Points on a hilly landscape, in no order, each with its height.
From any point a ball rolls to the lowest of the 2 points nearest to it. It stops when none of these is lower. Distance is the straight distance between rows; heights are no part of it.
doduf: [134 101  98  90 124  67  88 104 119  93 131  68  74 108 116  95  94  84
  75  98  92 125  78 100  96  91 117  83  88 118 119  64 116 100 121 109
  81 102 106 104 104 110 140  90  91  77  79  97 121 108  66  96  98  85]  h=359
sato: [ 89  97 102  94  98 128  74  93  79  83 110 102  77  74 102  90  90  92
  99  78 110  97  87 113 145  83  94  97 100  97  78  67 110 109 121 115
 116 107 118  54 106 118  86 100 107  85  99 120 100 106  83  82 108  88]  h=406
bet: [ 75 126  95 134  79  97 138  87 118  96  87 103 113  77  76 120  97 114
 105 127 131  82 102  81  89 103 109 117  91  63  71 107  87  86 106  88
 114 125 109 118  97  79  90  84  74  99 127 116 122  75 111  89 117 131]  h=237
gozuz: [ 90 106 109 102  64 105  92 100 111 110 103  88 105 109 103 100 106 138
  96  96 101  73 113 106  84  96 111 114  91  90 100 127  95 110  81 116
  93 125 110 120 107  90  62  99 110 136 103 129  84  78 102 111 102 118]  h=467
pese: [128 128  95  70  98 104  94  97  91  69 119  74  76 119 144  70 104 116
 114  91  72  83 113 106 134  78 109  78 102 124 117  78  89 112  89 110
  73  81 118  68 101 123 119  93 139 111  55  91 100  90 108 106 100  88]  h=640
zufo: [ 91 110 103 109  94 124  86 117 109 121 111  61  71 109  85 128  83 108
 114  74 126  86  84 115 122  98 103 111  92  58  94 118  88  95 113  89
 108 110 115 110 105 115  89  94 103  86 101 130  95  94  81  93  78 108]  h=225
Nel: [ 72  92  86 153  95 110 111 104 103 115 106 128 113  73 113 122  93 107
 126 125  87  77  78  87  80 130 101 136  98  64  72  85 143 112 101  82
 113 112 106  88  98  79  54  88  99 124 125 130  90  82  88 100 101  81]  h=210
paduz: [102 125  73 113  99  48 136  90 105  66  91 108  86  73 137  86 117 107
 107 130  77 106  99  73 111 103 117 128 105 101  86  75 115 115 108 121
 111  99 126  65  95  90 123  83 101  94 122 105 110  76  64  93 136  95]  h=411
Foti: [135  85 110 109 119  74  83 122 109 108  95 144 135 114 123  99 111  81
  94 123 108  94  94  89  51 104 130 110 114 118 119 106 126 116  78 115
  84  88  88 132  82  68  67  97  97 125 111 100  96  89 118 101 124 100]  h=607
zoda: [ 72  68 105  82  70 117 128 106  87  63 102 158 109 111 130  93 112  74
  95  76  80  87 138  81  91 151 117  90 137 122 141  94  89  88  79 136
  92  92  98  45  79  64  84 143  91  92 128  82 110 111 122  86 125  75]  h=323
bifi: [ 59  91  85 123  70 128 108 113 109 148  92  94  87  91  71 117  88 121
 101 114 122 112  70 116  91  87  83 112  68  85  93  99  89 111 109 104
 128 127 106 111  88  88  81 117 107  83 108 129 112  96  77  86 124  95]  h=348
funi: [ 63 101  90 108  72 146 102  71  99 109 103 111  93  67  65 116 114  83
 103  89 138  92  78 107 102 113 113  98  95  74 106 143  62  85 101 110
 110 121 121  97 111  98  78 119  78  69 124 111 113 119 109  65 105 109]  h=195
nez: [111 127  96 108  66  81 130 115  96  97 122  91 107 128 134  86 103 119
 106 122  70  93 115  79  76 102 110  87  80 127 133  90  83 114  74 128
  73  93 124  92  85  81 121 119 122 123  85 109  88  78 101 117 123  96]  h=502
tor: [142 122 113  87 118 107  91 124  99 131  90  49 112 134  87 122  95 132
  90 109 118 128 116 118 114  66 103  79  78 106 108 106  72 114  81  74
 109  83  81 138  96 127 110  67 104 126  76  98  77  83  94 126  90 120]  h=662
salez: [ 94  73 117  54 100 119  94  81 102  74 110  86 106  93  72  85  97  93
  83  71 125 108 134 115 105  97  83  72 113 131  93 107  45  89 115  88
  76 101 102  99 102 116 117 106 104  85  95  54 118 112 114 104  74 107]  h=226
bive: [ 94  87  97  84  98 114  54  89 110 116  93 128 112 100 118  81 103 116
  81 115 117  83  82 110  86  96  99 131 108 101  83  78 143 125  93 129
  88 113  85 116 120  63  44 104  95 140  99 115 103  92  99  94 136  88]  h=479
rigav: [ 98 119  97 110  93 132 118 116  76  91 102 120 120 105 103 108  93 102
 130 104  89  84 107  90 120  85  93 106  76  98  85 100  84 105  78  84
  98  86 110  80  87  96  75  90 150 121  92  99  79  79 140 103 102  93]  h=171
dite: [131 129  89 115  80 110 137 121  70 104 106 136 118 126 110 110 100  84
 118 128  70 104 132  83  86 139 138  76  95 119 152 104  90 103  91 138
  93  65  99  71  71  89 147 116 105  74 116  98  74 109  95 110 110  89]  h=562
Zures: [ 72  80 109  88  91 132  85  68  99 114  97  83  86  61  56  95 103  76
  90  71 133 107  72 130 101 102  85  86 102  90  90 146  80  83 114  99
 103 114 112 124 122 109  92 127  86  63  89  99 113 126  99  78  85 102]  h=272
linit: [122 114 120  77  97  93  95 112  75  70 102 129 106 106 134  75 108  79
  91  74  81  69 111  94 132 126  99 105 127  93 131 103 132  87 106 139
 101  73 101  71 112  92  84 114  89 104 106 114  94  99  81  92 113 107]  h=337
Loker: [ 80  59 113  70 108  85  72  82 111  76 113 112  96 107 102  97  98  84
  87  69  74  99 111 110 107  84 106  93 128 102  91  93 103  72 108 107
 107 105 108  54  92 113 103 100  98  91 121  68  81 130 104  86  76 113]  h=349
lukep: [109 123 116 108  95  49 126  85  97  76  90 111 116  94  97 113 112  73
 109  93  67  93 103  71  98 122 110  85 120  81 119 151  96  61  81 102
 113  88 111  98  99 100 118  92  75  97 115  93  69 119 111 120  74 138]  h=571
boku: [ 74 145  72 102  72  95 135  78 101  50  85  96  83  88  98 100 122 127
 121 104 104  93 126  84 116 100 115  96 114  83  94 106  53  90  99 119
 107 102 125  50 108 116 152  94 104  76 124  92 105  81  91  76 117 113]  h=466
Zav: [ 84 106  80 128  83 119 113  90  75 117 105  85 103 110 105  97  92 111
 124 113  72 104 107 112 111  74  78 104  61 106  92  96  87 112  67  68
 106 102 105  78  92 122  95  95 148 129  83 100  76  96 138 104  86  92]  h=212
suran: [146 117  85  86  96  94 104 115  87 114  92 117 117 130 104  83 114 104
 100 123  81  96 120  99  93 110 123  89 111 126 154 103  87 101  90 135
  81  53  92 104 106 114 148 115 104  85  84  92  92 109  68 114 115  86]  h=580
tero: [ 76  92 104  93  85 149 119 119  81  73 111 144 126 103 128  99  94 113
 113  92  70  57 117  91 121 122  89 120 101  89  80  70 108  95  87  97
  89  88 104  47  96  79  54  98 131 134 100  99  79  74 125 104 111  71]  h=216
Luv: [ 88  74 110  49  86 132  61  73  98  93 105 101  81 111  73  99  98  81
  74  69 100  97 106 128 114  81 103  83 117  89 105 103  98  83 115 134
 105 109 104  81  99 107  90 107  81  69 111  85  95 130  99  73  94 123]  h=388
zave: [127 143  93 130 114  92  96 112 105 121  87  37  74 126  99 108  76 134
 103 114 124 115  62 103 124  62  68  89  59  97  82  76 124 116  88  80
 127 102  88 114  93 107 112  72 125 108  56 129  97  84  95 117 107  99]  h=196
pani: [140  68 131  94 147  93  71 124  82 103 101 136 115 109 102  79  91  66
  47  82 105 123  92 108  78 109 101  92  86 149 127  77 137  97 121 127
  93  85  69 111  94  82 106 117  83  80  88 104 101 137 102  97 107  76]  h=314
niv: [111  95  93  74  90 114  99  97  79  89 115  95 100 122 123  72 100  89
  97 102  73  92 119 110 116  80  99  77  92 140 112  79  86 113  78 108
  74  90 105  73  91 104  97 119 141 112  73  74 103 104 138  97 115  92]  h=631
gedes: [ 97 106  96  91 109 132  99  98  92 121  89  68 100 103  78  96  94 114
 103 105 117  96 108 118 121  56  45  92  81  83  70 110  91 110  89  62
  90  89  77 132 111 128  94  83 123 130  86  87  93  84 129 102  92 118]  h=302
dobor: [ 55  98  95 117  80 111 129 115  92  64 116 130 123  91 102 125  89  92
 131  88  86  89 104  76 106 109  87 119 106  61  93  77  73  69 100  82
 113  92 123  50  86  91  98  86 109  98 136 100  84  82 100  71  94 100]  h=277
Pabe: [115  81 126  80 122 101  65 112  70  83 112 118  99 126 138  55  98  76
  91  64  84  75 106 110 133 111  95 107 131 119 129  92 141 101 110 126
  95  86 109  66 103 106  75 142 106  91  77 110  90 121  91  97 103  85]  h=375
noza: [120 143 104  96 113 102 101  87  93  64 113  74  75  89 120  84  93 111
  98  93  95  78  98  94 143  87  95  86  84 103  74  68  98 106 101  91
  91  99 108  72 110 114 116  68 115 126  66 107 108  85 116 108  99  98]  h=648
rufe: [131 112 100 103 117  64  90 109 104 102  70  76  85  56  88  94 110 104
  92  83 133 117  72 111  94 126  81  99 112 104 104 118 118 101 127  95
 114 101  90 154 123 112 119  88  91  81  83 123 134 102  42 106  85 101]  h=281
Fibe: [ 74  66 100  99  82  87 117  90  86  68 102 152 105  91 153  71 116  85
  90  95  70  85 116  94 110 123 125 126 138 109 128  80 127  93  84 141
 105  92 116  26  87  84  79 129  76 106 129 100  90 111  95  81 134  75]  h=289
pof: [ 99 134 108  89  88 120 117  94 100  63 102  70  68  92  95  86 111 130
 128  70  97  70 110  95 139 104  77  92 124  72 101 118  56  81  98  73
  92  97 110  87 116 142 146  90 113 101  78  98  95  92  83 113  58 103]  h=661
lum: [ 73  79  62  88  83 115 104  84 127 130  86  89  93 100  76 124 111 121
 112 119 106 110 120 123  89  79 108 109  94  86  85 116  64  97  98  86
 103 100  92 107 103 120 105  88 116  89 135  84 111  99 100  78 100 108]  h=84
suveb: [118  62 121  67 129  88 101 131  87 108 107 118 126 147 110  76  94  81
  84  89  68 104 126 103 102  97  87  88 113 149 127  85  86  80  94  90
  79  73  80  93  85 107 127 136 115 104  82  63  80 133 107 123  92  91]  h=603
tusuf: [ 67  86  70 106  93 115 115  67 122 136  67 103  98  61  66 116 112 112
  96 139 132 127  96 126  77  75 112 111  79  90  64 120  83  98 111  87
 123 116  78 124 101 104  96  85  93  75 129  97 134 109 116  71 120 115]  h=146
nakoz: [104  84 104 117 105  42 116 123 119  99  87 132 128  85 103 108 106 101
 105 125  98 125  99  75  46  89 114 104 104 118 100 104 100 106  95 101
 107  96  96 130  71  79  97  84 106 106 128  96  97  88  97 119 107 113]  h=613
nal: [106 146  73 125  61  99 151 104  81 111  91  89 118 126  95 101 100 119
 132 148  73 101 124  77  91  91  90  87  74  95 109 112  78 116  68 100
  84  91 111 110  86  90 124 102 132 114  93  88  85  64 115 123 116 108]  h=520
pames: [124 121 104 110 100  67 123 112  98 129  80  71  97 125  79 100 104 119
  94 123  74 141  96  94  94  65  95  86  86 101 130 116  87  87  84  92
 125  89  82 132  87 122 162  96  89  85  79  93  78 105  69 137  86 109]  h=643
datok: [ 89 106  84  91 104  51 145 101 141 123  77  86 112 118  75 127 112 131
  99 140  75 112 108  75  76  77  89 100 113  66  94 111  96  72 106  73
 108 105  78 141 101 101 135  79  65 103 120  64 105  99  81 115  96 135]  h=625
fara: [123  89  91  71 118  80 107 115 111 114 106 109 113 134 104  88 108 119
  94 118  66  99 124  98 101  94 103  96 115 122 124  81  74  89  97  99
  81  63  81  91 101 125 151  99 103 114  98  67  84 116  66 129  92  91]  h=593
sef: [121  88 101  76  95  79  72  96  87  77  87 128 100  69 114  77 115  89
  69  81 122 120  98 109  96 119 109 116 107 128 124  86 127 113 118 144
 105 104  99 104 114  87  81 103  86  94 115 121 131 104  59  82 112  88]  h=344
figiv: [ 90 109  75 163  97  83 118  97  93 116  94 108 106  75 105 107  86 102
 129 136  82  96  80  88  91 116 101 120  79  94  78  88 127 119  96  78
 121 104 108  94  91  93  86  88 121 110  99 125  95  95  94 122  96  84]  h=179
lim: [109  79 100  35  95 145  53 100  93  86 121 132 100 124 114  88  99  85
  90  85 110  76 105 111 118 127 101 115 127 100 118  69 118 117 112 133
  71  92  94  95 113  72  55 108  98  98 102  93 122  96  84  86 113  82]  h=504
Bipo: [ 87  57 126  86 114  82  91 101 100  56 113 135  96 110 141  80  99  86
  76  64  81  92 129  94 110 111 116 106 132 123 104  66 118  93 107 124
 108 109 113  31  67  90  80 109  89 113 127  86  95 114 109  92 100  92]  h=319
lobov: [110 119  91 123  95  94 106  90 110  93  81  47  61  55  83  85 101 121
  97  83 143 104  76 113 118 104  84  98 102  97  88 109  84 101 115  81
 118 116 111 127 115 122 127  97 100  71  70 123 142  94  64  97  87  92]  h=228
Metur: [124 104 109  95 113  74 107 107 100 113  85  68 109 117  87 106 107 138
  98  98 101 159 120 105 105  65  96  82  90 130 114 123  46 101  76  75
 131  90  82 117  79 143 144  78 108 103  97  89  74  99  84 140  72 110]  h=653
Lelab: [ 95  81 133 100  97 119  92 106  82 108 120  92 103  79  70 103  87  63
  84  70 123 121  76 114  83 114  82  75  77 126 110 125  78  92 116  99
  99 111 108 127 100  95  99 132  99  68  82 112 107 118 102 101  85  97]  h=288
mopof: [ 55  56 102 121 111  84  65  96 123 102 105 105  96  69  95 111  94  94
  98  83 111 117  77 104  73  87  97 111 108  92  60  94 124 105 112  94
 113 127 104  96 100  98  74 100  90 107 128 109  94 114 109  76  93 102]  h=448
kur: [ 74 104  93 123 114 126 125  84 100 126 100  60 109  87  70 104  79 106
 111 113 136 107 107 116 111  73  47 100  68  80  71 111  67  87  99  30
  91  94  83 134 104 129 118  89 105 120  96  81 115  97 139 108  71 115]  h=334
nota: [ 98 117  86 124 126  70  99 102 129 130  95  92 123 114  88 133  98  89
 128 141  77 104  87  77  74  92 108  96 105  58  71 114 136  92  92  64
  97  94  74 142 109  98 100  73  80 123 105  76  88  99 134 101  99 126]  h=278
ripug: [ 84 120  83 101 103 105 106  84 123 119  68  92 103  68  65 118 106 103
 103 120 153 100  84 105  91  78 100 104 100  62  61 119  94  85 119  83
 110 109  81 149 112  95  92  81  77  86 117  97 141  98 119  70 119 136]  h=192
fipem: [141  71 133  94 155  75  85 125 102 118 113  98 118 112  95  97  92  91
  56  95  95 132  93 105  74 107 104  85  86 147 122  87 111  92 116  93
  88  82  66 123 104 105 138 102  77  92  78  93  80 137  82 133  79  84]  h=259
zolik: [107  88 102  59  69 136  83 108  83  78 122 138 108 137 139  75  96  98
  90  91 104  85 124 100 105 127 105  99 110 138 144  54  99 122  95 149
  69  93 110  70  91  61  77 134 114 104  90 101 117  90  90  98 131  65]  h=521
luki: [ 80 107  85 110 128  90  99 102 134 117  94  67 102  99  87 142  97 112
 142  99 111  89  90  98  98  97 103 117 117  41  60 129 107  83 107  39
  90  96  86 137 128 119  91  68  91 117 104  87  98 100 129  98  61 119]  h=305
muraf: [122 102 119 129 121 114  84 111  84 107 145 105  95 113 140  97  86  60
 101  93  74  74  79  94 103 135 110 101  87 105 117  84 146 112  96  97
  77  96 101  76 105  99  79 119 100 121  84 128  79 109 112 105  93  79]  h=206
satam: [103  85 114 106 134 154  73 113  86 113 137 106  98 114 106 114  81  67
 109  88  94  80  82 104 100 121  89  90  82 108  77  80 119 120 100  71
  74 103  94  90  98  90  58 103 116 122  86 103  86 108 155  94  93  84]  h=271
Fiv: [ 87  98 107 114 127  69 119  79 138 117  86  59  84  74  62 119  89 104
  82  97 129 142  78 102  86  72  87  86  87  84  65 119  97  64 120  59
 116 115  79 135 108 115 154  85  69  72  92  67 122 119 109  95  75 107]  h=642
rubog: [ 87 118 108 103  97 123 102  83  89  62  94  78  80  52  91  81 115 113
 114  60 119  53  92 102 137 112  87 113 122  69  75 133  89  87 105  78
  89 112 115 104 142 126  93 100  99 103  75 121 100  95 102 101  71 109]  h=668
vug: [115  90  90  90  92  97 102 112  96 106  99 150 134 112 128  80 110  83
 102 134  90  88  88  83  69  98 102 112 103 123 114  87 112 118  66 124
  71  77  96 116  89  52  65 119 119 128  96  88 109  79 124  97 147  81]  h=614
befi: [ 70  68 111 103  96 113  66  92  93  85 107 105 100  75  92  95  99  91
  98  74 126 106  88 107  94  73 106 103 106 108  72 104  98 119  96 104
 106 134 123  94  94  94  41 109 104 105 109 104  97  98 137  78 104 104]  h=434
dab: [119  92 144  84 147  57  68  90 106  80 116  75  92  91 106  85 101  78
  89  55  94 123  81  96  99 112  76  73 115 130  94 121 111  93 111  80
  92 106 100 111 116 118 130 111  89 101  68  79  84 123  96 126  61  95]  h=158
gatep: [115 101 123 124  86 103 116 109  65 101 101 126 110  69  95  92  99  64
  85  88  97 110  91  95  86 134 102  82  80 139 128 120  97 103 101 121
 117  99 104 101  93  90  97 132 101  83  95 127 103 115 104 112 105  87]  h=207
Dupot: [ 98 121  78 137  59 105 142  87  74 110  79 133 125 114  90 100 104 110
 122 168  60  96 131  84  66 117 120  94  84 106 113 115  95 120  76 130
 101  96 111  93  65  65 111 105 104 102 118  93  77  81 118 115 125 107]  h=534
selu: [ 88 137 107 108  99 102 123  93  90  65 113  88  88  95 113  90  94 115
 130  82  68  76 104  88 141  99  83 110  96  75  80  90  84  77  94  67
  97 101 110  63 107 126 128  75 115 128  77  98  85  92 112 116  67 103]  h=655
mil: [ 79 107  86 123 104  60 150  76 120 122  77  81  99  93  65 118  98 112
 102 127  82 142 102  88  84  70  72 101  85  77  82 113  91  60 106  47
 129 111  79 124  96 115 167  81  78  86 105  60 110 113 103 113  70 110]  h=633
patol: [112  86 116 106 132  89  83 116 111 138  99  93 108 105  80 113  88  96
  91 107  94 112  94 111  87 105  89  94  92 109  92 104 110  95 112  80
 106  85  68 132 107 114 117  94  89 109  97 105  83 119  91 128  84 105]  h=198
vetaz: [ 87  83  87  84  63 124 101  88  96 109  81 141 105 119  88  93 119 125
  71 109  91 106 145 110  74 107 120  98  94 133 131 105  75 104  86 154
 107 100  78  86  96  86 111 120  96  96 131 100  96 111 107  95 126  94]  h=241
Niku: [ 83  90  84  95  94 129  96  73  89 102 105  62  89  96  98  76  94 120
  92 102  99  91 108 122 123  60  66  91  73 110  65  89  95 122  81  77
  81 112 101  92 110 124  74  91 132 134  78  89 101  93 142  99  98 104]  h=260
dud: [100  90 137  84 137  93  56  96  81  54 116  83  85  84 112  81  97  70
 111  36  99  93  85 100 132 116  69  92 134 103  81 119 133 105 125  82
  89 106 112  78 129 120  90 114 102  87  75  98  81 113 107 104  65  99]  h=235
Tuku: [139  81 127  69 137 102  36 119  77  95 127  84  96 131 112  83  86  71
  90  64 102 107  85 120 112  98  91  87 116 126 125  85 132 114 125 112
  85  84 106 103 102 116  95 119 104  73  66 103  86 122  77 102  81  91]  h=338
guv: [133 118  91  89 101  69  85  98 107  88  76 102  98  63 103 100 122 104
  86  91 137 113  96 104  89 128 117 115 109 101 110 108 116 107 120 119
 103 109  97 138 123  98  88  75  86  96 116 123 141  91  51  87 101 112]  h=313
Kabam: [ 99  94 105  95 129  84  81 104 130 113 104  42  80  89  74 106  84  97
  89  90 138 127  75 109  89  87  76  76  95  94  71  97 102 102 124  72
  82 113  92 152 116 106 119  88  81  92  73  83 130 104 106  95  84 104]  h=654
Kol: [130  86 120  97 118  72  93  81 103 115  78 116 120 123 105  88 120  87
  61  95  72  83 127 108  81 120 136  93 114 128 130 144 112  78  80 115
 102  95  82 115 106 105  94 116  75 113  95  90  82 138 128 117  91 117]  h=590
sil: [106 105  89 115  68 105  90 106 114 132 109  98 105 133 120  94 104 127
  94 132  95  89  93 109  67  89 123 113  77 105 125 104 102 121  73 128
  89 112 111 114  93  83  81 113 120 119  95 126  86  78  86 104 126  95]  h=482
budu: [ 68  74 100 107  77 145 119 106  84  71 115 160 112  87 127 122 101  90
 115  94  85  75 109  88 101 132 107 119 117  77 101  67 100  95  88 105
 108  98 113  31  80  74  55  98  96 114 144 107  90  77 107  74 121  72]  h=249
dup: [ 99  92 134  88 110  86  82  86  98  88 142  61  85 109  98  88  81  60
  91  71  75 120  80 100 100  85  84  61  99 115  97 100 104  85 100  84
  80 113 110  98 100 116 131 119  98  94  62  71  87 123 119 107  67 100]  h=236
nabov: [ 77 117  95  83  68  96 112  99 109  59 106  94  84  96 111  92 105 144
 106  83 104  83 114  86 119  86  97 109 107  86  89  83  73 100 105 123
 100 118 131  68 103  99 108  94 108 105 114 113 104  70  70  90 114 108]  h=446
veboz: [ 96 115  83 121 129  80 108 112 130 139  69  61  90 106  77 135  90 131
 144 113 118 113  89 104 114  92  80 122 119  55  60 117 110  92 109  28
 125  91  76 144 110 126 123  66  89 107  89  82 105  98  99 128  58 107]  h=325
Rata: [102  97  96  95 122  92  91 136 132 125  93  22  75 111  77 121  74 126
 107  82 167 123  74 122 106  75  75  97 100  79  84 101  81 111 121  65
  92 112 105 159 102 106 100  85 100  86  69  92 133  80  95  97  79 106]  h=663
nus: [ 99 112  93 131  66 128 142  96  66  94  87 156 123 103  92 120 108  80
 119 124  70  90 131  81  78 140 126  87  98 101 126 118  88  98  80 131
 116  86 107  64  61  71 104 110  91  87 139 101  80 100 126  97 115 102]  h=547
tal: [104 101 119  75  80 155  81 101  54  72 111 141  99  89 104  95 108  65
  90  63 137 112 101 102 119 120 111  86  99 120 143  95  91 116 109 143
 114 117 124  75  86  75  51 128  84  77 107 118 128 104 107  62 124  79]  h=197
dudun: [ 93 117  90 130  88  90 124  99 122 121  93  56  72  95  74 121  88 124
 111  94 121 105  97 106 114 106  98 109  91  76  93 118  71  82 110  71
 127 114 104 112 100 124 140  91  94  80 100 109 117  98  78 113  73 106]  h=159
sare: [ 86 104  79 119  88  34 144  99 132 110  80 101 109  95  89 101 112 127
  99 146  78 119  97  75  54  86 105 111  99  95  93 108 101  98 102  99
 109 120  95 135  87  82 124  91  91  96 116  86 114  85  82 114 115 122]  h=618
norav: [130 106 119  99 127  51 107  84 103 108  81 108 126 108  91 113 121  79
  94 109  67 104 113  87  85 111 129  81 123 108 117 155 107  72  79  85
 110  81  87 124 109 114 115  92  68 112  98  71  64 134 115 135  72 128]  h=581
noso: [136  83 110  85 112  81  85 110 109 117  97 108 127 125 105  98 115  97
  72 110  97 109 121 109  63  94 139  91 101 138 132 112  90 105  80 112
  82  92  84 133  95  96  91 102  95 120  97  86  94 106 117 108 107 109]  h=600
Nopi: [ 76  96  89 103  98 126 105 119 114 103 115 130 114  80 108 126 103  95
 127 107 110  73  67  81  93 131  92 126 114  47  78 106 125 107 103  89
  85  96  93 116 118  71  37  91 101 103 129 120 110  75  91  85 109  91]  h=244
Vonu: [127  97 108  95 145  99  45 108  89  93 104  79  71  92 114  80  96  85
 110  70 103 102  69 113 132  97  71  99 116 104  89  93 142 117 117  90
  99  79  93  97 125 131 105  98 118  88  71 118  84 113  73 106  78  84]  h=290
roki: [101  91  89  87  91 105  74  88  77  83  84 116  88  65 124  69 108 108
  88  91 112  95  88 111 134  92  98 116 111 117  89  60 132 124 107 137
 115 106 114  68 120 101  69 112 101 102  96 129 104  99  66  87 133  76]  h=379
dibo: [ 81 112  69 129 102 111 137  96 116 150  80  53 106 108  75 131  81 134
 135 130 118 108 115 116 108  89  68 121  79  62  73 109  79  92  99  18
 112  95  82 137  99 129 123  70 106 117  94  81 118  90 118 121  60 104]  h=345
gurem: [127 107  93 111 126  46 102 104 120  88 120 107  92 102 144  87 105  87
  81 125  86 110  87  82  89  94 129 118  96 110 111  61 133 110 110 127
  86  89 109  79  92  91 122  82  89 101 113 106 107  91  72  94 124  90]  h=391
Tev: [105 124  78 109  77  82 119 100 123 105  80  94  88  82  91 118 106 119
  87 118 132 106  96  98  88 115 118 115  88  89  98  92 100 107 120 116
 116 126 100 126 108  82 105  82  84  78 116 124 146  78  64  89 126 107]  h=280
Mola: [ 77 100  99 101  92 138  80 104 107 132  99  51  65  95  69 103  73 120
  87  87 154 102  71 135 117  86  81 106  79  74  78  86  97 113 127 109
 111 130 114 121 100  91  79  99  85  83  84 131 126  92  82  78 105 105]  h=291
dad: [ 96 140  65 121  96  78 129  90  93  86  78 104  83  98 118 104 101 107
 132 143  63  97  94  84 135  86 108 133 100  65  77  75 125 100 106 103
 132  90 118  60  91 102 133  79 116  79 112 101  95  76  64  92 128  99]  h=425
dav: [111 107  98  89 107 109  90 112 106 102 115 118 104 105 113 107 107  79
 108  98  84  61  84  90 115 136  98 118 124  51 106 110 138  91 106 110
  86  79  87 100 131  96  70  96  90 101 120 119  86  96  71  92  99 106]  h=287
Zod: [ 95  80  88  52  90 136  50  72 103  86 100 127  94  86 118  98 113 101
  91  88 132  88  94 112 110 112 122 131 121  94  90  83 119 130 101 128
  86 120  97 106 124  67  28  92  92 117 114 109 124  88 104  72 116  85]  h=491
Nazo: [ 75  67 100 119 125  80  50 106 117 103 103 118 108  87 115  87  96  91
 100  96  96 100  66  88  75  93  90 113 119  90  72  88 160 115  99 116
  92 112  89  98 115  85  73 114  81 120 115 109  83 111 106  79 119  98]  h=462
gogo: [ 91  87  94 114 133  84 107 114 131 153  93  91 123  98  76 140  91  93
 107 140 100 129  93 101  58  92 100  86  87  84  79 110 118  95 114  52
 100  88  56 154 102 105 111  79  76 111 105  81 101 118 123 114  87 110]  h=248
lek: [ 83 111  99  95  81 116  90 116  94  70 122  96  81 109 121 108  92 109
 131  77  96  96  97  95 137  67 111 108 100  78 102  83  93 104 107 112
 108 102 136  53  90 115  92 100 136  78 108 118  86  77  77  77 102  93]  h=429
Ruror: [ 79 101 105  77  59 162  89  87  77 100 115 121  94  93  74 102 111  81
  95  76 125 100  92 107 101 118 104  80  92 106 135 122  61 104 101 137
  99 122 118  97 103  83  76 134  86  77 107 113 119 110 112  71 115  95]  h=70
Nazu: [105 118  99 110  82  93 131  91  93  82  97 132 108  89  94 126 107  63
 103 108  79  93 109  77  97 128 121  88 105  80 121 122  93  74  98 118
 110  85 106  76  94  91 113  94  82  76 137 102  93 108 100  92 100 120]  h=560
nalu: [132 158  72 128  91  77 118  97  93 104  68  78  68 109 112  96 102 127
 128 137  82  99  86  91 135  79 104 112 100  78 101  93 126 109  99 107
 140  91 114  97  90 112 141  89 117  67  80 121 102  73  51 109 122  98]  h=441
mafa: [ 81  85  75  83  68 127  90  87 117 132  79 115  92 114  78 114 113 135
  82 121 103 104 126 122  84  90 118 113  89  98 110 106  80 100 100 138
 116 104  82  98 102  99 108  99  96  87 140 113  95 105  73  86 121 108]  h=167
Velof: [ 98 101 109 100  99  88 106  79 111  99 122  59  72 101  88 105  90  80
  81  96  88 137  84 106 100  65 106  72  72 106 101  96  83  80 106  91
 102 117 106  95  94 120 148  98  97  69  79  82 107 110 106  89  89 101]  h=303
big: [122  86 120 126 109 103 100  99  78 102 109 137 102  85 126  84 103  55
  75  97  86  87  98  98  91 149 116 102  97 135 123  98 135 112  99 116
 105  97  94  81  95  87  75 128  84 106 100 123 103 116 112 109 110  75]  h=114
badur: [110 114  88 130 113  74 105 111 118 131  91  80  94 111  94 106  83 123
  98 134  98 105  83  98  95  88  84 107  73 100  78  72 121 111 101  85
 115 100  84 115  94  98 116  79 111 114  89 115 100  92  82 126 107 100]  h=124
guvo: [128 118  98 105 119  48 126 121 110 130  75  99 124 134  78 104 107 123
  96 145  70 118 102  75  86  73 105 100 112  86 126 106 105  88  96  94
 110  80  80 139  90 102 148  85  64 104  93  76  71 106  51 143  92 123]  h=634
gugab: [ 76 103 121 133  78  89  99  89  87  81  94 101 102  72  98  99 105 103
 103  75 104  92 100  94  98  91 116 108  98  96  87 130  90  94  83 103
 125 129 129  88  96 104  71 107  96 120 110 128  80  96 130  94  96 121]  h=450
Vuso: [ 95  75 141  65 112 121  78  93  91  56 123  85 109 109  83  83  80  94
  82  53 136  86 137 108 110 106  89  88 112 125  80  90  69 106 121  87
  75 122 117  96  87  96  74 100  98 101  88  76 111 103 141 108  74 118]  h=282
demep: [ 99  84 125  80 117 148  92 117  84  88 123  94 113 115  97 104  83  93
 100  81 123  74 115 105 105 107  75  94  83 124  76  88  85 118 103  66
  62 108 100 111 101  86  54 104 128 125  78  96  99  87 158 110  87 101]  h=308
Meber: [ 79  83  95  89  89 111 104 100 121  84 119  96 102  90  84 118  95 101
 111  82 120  97 121 103  99 113 103  93 104 105  94 104  47  87 112  82
  81  98 108  93 105 113 116  97 110  88 123  85 113 100  96  97  76  97]  h=157
Pone: [105  85  95  82  74 118 107 111  91  94  82 154 115 145 116  91 120 104
  87  90  98  94 159  92  74 139 133  92 119 142 154 110  82 104  75 156
  94  86  84  84  80  69  96 142 101  98 121  92 103 110 120  98 127  78]  h=297
Lan: [106  84  82  78  96 134  91  91  86 105 112 131 105 114 121  81 111  77
  96 118  84  92  97 105 100  91 108  92  89 135 106  76  99 126  74 116
  77  92 102  82  90  77  57 121 131 115  90  76 115  99 148  81 142  72]  h=623

For each start below, name the point where the ball stops.
Pabe => badur
dad => dab
selu => befi
Fiv => befi
Metur => befi
Kol => befi

Call two points neighbours if one is among the 2 nearest of the other. Go from one point of each pair to the other, from neighbour to neighbour, staying as low as possible. Name the highest point that can't be avoided.
lum, big => demep
dudun, Ruror => guv
dudun, Fibe => zoda
rigav, patol => dibo
